The views of a scene show one set of named points, each view turned or mirrored, shifted and resized as a whole, with a little noise and some points left out.
(in the rows, 128 means zero)

Scene 1
View 1
Q_105: [136 119 160 135 124 124 122 128 134 109 139 137 142 127 104 132 109 130
 134 136 140 110 140 106 114 118 121 134 156 131 140 119 111 139 175  86
 155 117 123 145 140  98]
Q_743: [128 118 151 127 147 131 123 126 135 131 136 155 120 130 118 121 130 126
 161 117 129 134 134 106 124 119 120 130 146 126 127 130 107 129 165 123
 130 131 125 157 123 129]
Q_586: [132 125 156 136 143 125 129 129 135 124 128 129 144 145  88 110 104 132
 144 115 148 108 142 113 123 108 114 122 146 128 139 121 112 137 163 104
 141 135 127 146 154 112]
Q_865: [130 120 158 129 145 122 125 128 130 126 133 142 139 138  97 119 115 132
 146 123 136 118 137 105 121 114 111 123 151 128 138 124 112 137 162 106
 139 135 127 152 142 116]
Q_160: [131 126 161 138 141 121 127 131 135 122 130 126 152 147  81 115  99 134
 134 121 145 103 142 112 120 110 113 125 148 129 147 115 116 143 162  95
 146 135 128 143 159 103]
Q_47: [128 122 146 134 146 135 124 128 140 127 133 143 114 129 116 113 127 124
 167 106 141 135 137 116 128 113 122 131 143 123 125 128 107 124 166 127
 130 130 126 151 126 132]
Q_599: [131 124 150 139 134 135 122 129 145 116 138 129 131 133 104 117 112 124
 153 113 149 118 143 117 123 113 120 133 148 126 131 122 113 130 172 107
 140 126 127 142 138 114]
Q_212: [130 125 156 126 154 120 126 126 132 137 127 142 140 146  93 112 114 136
 148 114 133 119 135 107 128 110 110 118 145 126 140 124 112 136 155 115
 131 142 127 154 147 122]
Q_378: [132 117 171 125 139 107 121 129 120 125 132 147 161 137  86 131 105 142
 119 149 122 100 135  92 111 119 109 119 159 133 154 121 116 154 160  79
 152 128 123 159 150  91]
Q_158: [125 121 151 127 156 131 126 126 135 140 134 154 117 137 115 112 133 126
 169 106 126 138 132 111 131 117 113 123 140 124 124 128 107 126 156 135
 121 139 127 158 125 140]
Q_331: [126 116 164 114 168 111 125 127 119 151 129 173 136 141 105 114 135 139
 157 129 103 132 124  89 126 121 102 110 143 127 135 131 111 141 146 123
 123 150 126 174 131 135]
Q_676: [127 123 145 128 155 135 125 125 137 135 134 155 113 134 122 111 137 122
 175 103 130 141 131 115 128 114 116 128 140 125 119 133 107 122 160 137
 122 139 129 158 121 145]
View 2
Q_160: [152 102 150 124 115 148 116 124 104 146  91 160 147 113 109 153 140 120
 117 136 120 109 139 135 129 123 108 130 149  93  93 116 151 136 146 106
 123 107  88 146 111 105]
Q_47: [115 116 145 126 113 133 136 134 139 115  78 119 141 152 127 130 108 121
 122 123 140 115 143 126 139 102 134 126 128  93 141 105 167 116 132 122
 113 101 131 132 109 115]
Q_331: [124 137 149  97 122 118 104 107 131 152 105 132 134 139 146 134 122 150
 109 147 143 114 127 145 131  94 134 106 110  74 129 119 175 112 148 127
 129 105 137 128 106 150]
Q_212: [142 124 152 121 111 137 110 121 122 148  95 154 139 127 130 140 125 130
 118 144 125 109 140 135 133 105 120 124 134  84 124 113 165 127 141 118
 114 109 114 139 107 119]
Q_743: [120 123 149 113 116 127 118 119 135 135  92 130 139 145 134 134 115 134
 116 135 139 114 137 134 134 102 134 119 120  84 132 114 171 115 143 120
 122 104 130 130 108 130]
Q_158: [114 135 149 121 112 129 122 128 144 129  86 128 134 152 140 123 109 133
 122 136 139 112 143 130 137  89 140 118 120  85 154 106 171 118 134 129
 105 107 140 130 107 120]
Q_586: [144  96 149 130 110 146 125 126 112 132  85 149 148 125 104 148 130 111
 119 128 124 111 142 127 131 123 113 136 149  99 106 109 154 130 141 107
 121 104  96 148 109 101]
Q_865: [134 112 147 115 115 136 117 121 118 143  92 142 141 129 122 144 128 126
 115 134 132 113 137 135 135 115 121 121 132  88 112 112 160 123 146 111
 126 106 114 137 110 121]
Q_378: [152 102 148  95 127 130 105 104  97 163 108 149 147 104 109 156 147 140
  99 145 134 115 121 146 124 130 105 112 133  87  70 124 152 122 158 102
 150 100  94 141 113 142]
View 3
Q_743: [124 128 144  92 100 104 178 161 114 136 160 108 118 116 125 126 111 122
 133 142 136 130 160 152 144 147 120 117 143 118  81 125 157  98 129 139
 118 109 153 121 132 107]
Q_865: [116 142 143 116 116 125 163 165 116 130 144 118 112 114 138 135  92 154
 129 129 136 121 142 159 141 158 125 134 162 131 107 121 181 111 139 124
 121 116 151 130 147 120]
Q_676: [124 114 142  77  96  92 187 163 110 137 173 116 136 108 124 111 112 105
 137 146 128 139 173 142 138 134 106 124 143 113  70 109 135 103 128 128
 130 101 151 128 127  99]
Q_105: [121 165 130 129 140 130 145 159 128 128 131 103  91 132 138 147  98 155
 116 123 146 111 130 160 154 158 144  98 150 121 128 149 197  94 135 145
 117 136 149 115 162 118]
Q_331: [119 113 175 108  68 101 193 160 104 130 150 119 126  88 122 128  93 146
 153 129 141 120 146 181 123 173  99 160 155 132  69 104 170 122 126 132
  90  93 164 127  96 134]
Q_586: [107 153 120 121 142 132 150 169 121 123 143 124 106 123 143 135  91 152
 112 132 129 121 141 142 149 146 128 122 167 132 130 120 179 115 150 111
 142 127 146 126 179 117]
Q_47: [125 119 136  78 102  95 187 162 113 140 172 114 133 116 124 115 113 101
 132 148 132 138 170 139 140 137 115 111 138 112  73 120 141  98 131 132
 134 104 152 125 134  96]
Q_160: [103 154 129 134 139 138 148 166 119 120 132 124 102 112 146 142  82 175
 117 126 133 116 130 159 145 158 127 137 174 137 134 119 195 121 150 112
 136 124 147 129 170 129]
Q_599: [114 148 119 104 136 121 157 165 122 127 152 118 110 129 140 130 101 135
 113 138 130 125 152 139 153 140 126 109 152 122 113 128 170 102 143 119
 146 126 146 122 168 106]
Q_158: [118 113 146  79  87  93 189 158 108 138 170 119 136 107 124 113 106 114
 140 145 130 136 166 151 134 144 105 133 152 121  75 108 145 109 130 127
 127  95 154 130 121 109]
Q_378: [114 164 154 152 119 142 148 161 123 124 115 111  89 111 141 159  83 193
 129 113 151  98 110 186 142 184 134 138 166 136 126 137 221 112 135 139
  91 131 156 117 142 140]
View 4
Q_331: [128 132 159 119 142 137 180 130 102 126 116 105 106 136 148 128 119 102
 116 104 107 109  85 138 147  97 116 115 130 154 134 114 106 162 124 129
 141 128 151 104 140 120]
Q_743: [122 154 142 113 133 137 154 125 119 122 111 132 144 127 157 114 117 107
 121  97 143  93 101 132 107 126 129 118 148 140 141 121 111 145 125 140
 129 132 130 108 127 118]
Q_212: [119 138 149 109 115 137 166 128 119 143 122 115 122 123 134 127 143 130
 124 107 143 101 117 139 124 122 136 104 110 142 123 116 129 143 119 148
 128 113 135  94 124 139]
Q_158: [137 155 139 102 142 145 168 123 118 127 101 127 132 120 148 110 126 105
 131  89 132  93  81 130 117 126 125 114 137 145 145 114 110 139 114 139
 133 121 134 105 125 124]
Q_378: [ 78 113 167 140  83 116 148 140 114 133 160 110 109 148 135 147 137 134
  94 136 151 121 161 148 133 105 148 111 103 137  97 135 133 173 147 145
 124 133 141  93 127 131]
Q_676: [146 163 134 101 146 148 164 120 119 126  98 134 142 122 155 108 121 105
 133  84 138  87  82 126 109 135 128 117 150 146 152 115 111 134 114 139
 132 124 128 109 126 122]
Q_105: [ 90 136 152 130  87 117 130 132 130 127 148 135 140 140 150 127 129 130
 106 121 177 103 158 141 100 129 159 114 128 131 113 135 130 155 145 149
 113 135 122  98 119 125]
Q_160: [105 128 151 111  94 133 163 129 121 147 130 116 121 132 129 132 149 141
 118 115 153 108 140 144 120 128 149 100 103 136 112 121 136 145 124 154
 121 110 132  88 117 147]
Q_865: [112 138 150 115 109 132 157 129 120 132 124 124 128 129 142 126 135 128
 116 110 152 102 126 138 114 123 143 110 120 140 122 124 127 148 128 147
 126 123 132  98 122 131]
Q_47: [130 157 138 103 131 140 151 121 122 124 105 139 149 120 150 108 125 114
 130  91 154  90  99 129  97 138 139 116 145 139 140 118 114 134 120 143
 126 124 123 105 122 124]
Q_599: [111 150 138 108 107 133 143 126 133 134 122 137 151 126 144 115 139 133
 122 106 172  92 130 135  91 145 152 108 130 129 129 124 131 131 129 157
 118 121 119  94 114 135]
Q_586: [103 142 139 107  94 132 146 126 129 145 126 127 143 126 133 124 148 143
 125 114 172  98 146 141  96 137 157 103 112 127 115 126 141 135 125 160
 117 113 123  90 115 144]
View 5
Q_105: [127 125 130 147 139 159 111 118 133 132 115 126 159 105 117 146 127 137
 143 134 115 139 138 142 123 123 126 145 108 128 117 151 147 147 125 132
 112 122 154 128 121 140]
Q_586: [138 135 121 141 130 157 112 123 154 136 111 141 134 102 145 145 131 124
 148 127 119 149 122 117 128 121 139 137 113 120 129 154 141 140 131 133
 112 126 155 126 126 134]
Q_865: [129 137 126 152 130 141 111 120 141 136 128 134 142 112 136 134 129 124
 128 138 121 152 124 123 136 122 129 129 101 116 123 141 147 128 143 128
 112 123 146 118 136 141]
Q_331: [116 147 129 171 126 105 106 124 126 137 154 130 145 133 131 118 133 118
  97 152 136 160 116 121 156 121 115 111  84 100 122 124 148 106 172 118
 119 124 127 101 161 155]
Q_47: [147 150 144 176 135 126  99 142 164 128 108 143 141 135 140 128 138 119
 142 139 125 149 136 112 134 119 129 132  99 113 117 130 153 111 136 114
 117 130 135 132 156 134]
Q_160: [129 130 111 131 126 162 118 112 142 139 127 139 135  92 146 148 129 122
 138 130 116 152 115 124 128 120 135 134 109 119 127 155 138 145 141 139
 108 125 159 119 119 140]
Q_743: [139 146 142 176 138 122 100 138 153 131 116 134 149 135 131 127 134 124
 132 142 127 150 136 119 137 123 122 128  94 111 118 128 156 114 140 113
 119 127 132 126 154 143]
Q_676: [147 156 144 185 134 111  95 147 163 127 114 147 141 148 143 118 142 113
 131 143 131 157 133 105 142 118 128 124  93 105 119 124 156 101 143 107
 120 129 129 127 168 136]
Q_212: [130 145 124 150 125 133 112 124 146 135 134 142 132 113 146 133 133 115
 123 138 127 157 115 112 140 116 131 124 101 110 127 138 141 125 152 129
 113 126 144 113 140 142]
Q_378: [104 118 113 130 132 157 119 101 108 138 149 123 152  93 115 147 120 136
 117 138 120 147 120 149 132 125 119 130 101 122 123 148 140 151 146 140
 111 116 153 107 115 152]
Q_599: [145 140 133 154 135 149 109 132 160 133 104 143 140 116 141 142 131 124
 151 133 118 148 133 119 126 121 133 140 109 121 123 148 149 134 130 126
 113 130 151 133 134 132]

In a view up to two points have been moved. Name them for each view, in the order of its rows, or write none.
view 1 => Q_586
view 2 => Q_331, Q_743
view 3 => Q_47
view 4 => Q_160
view 5 => none
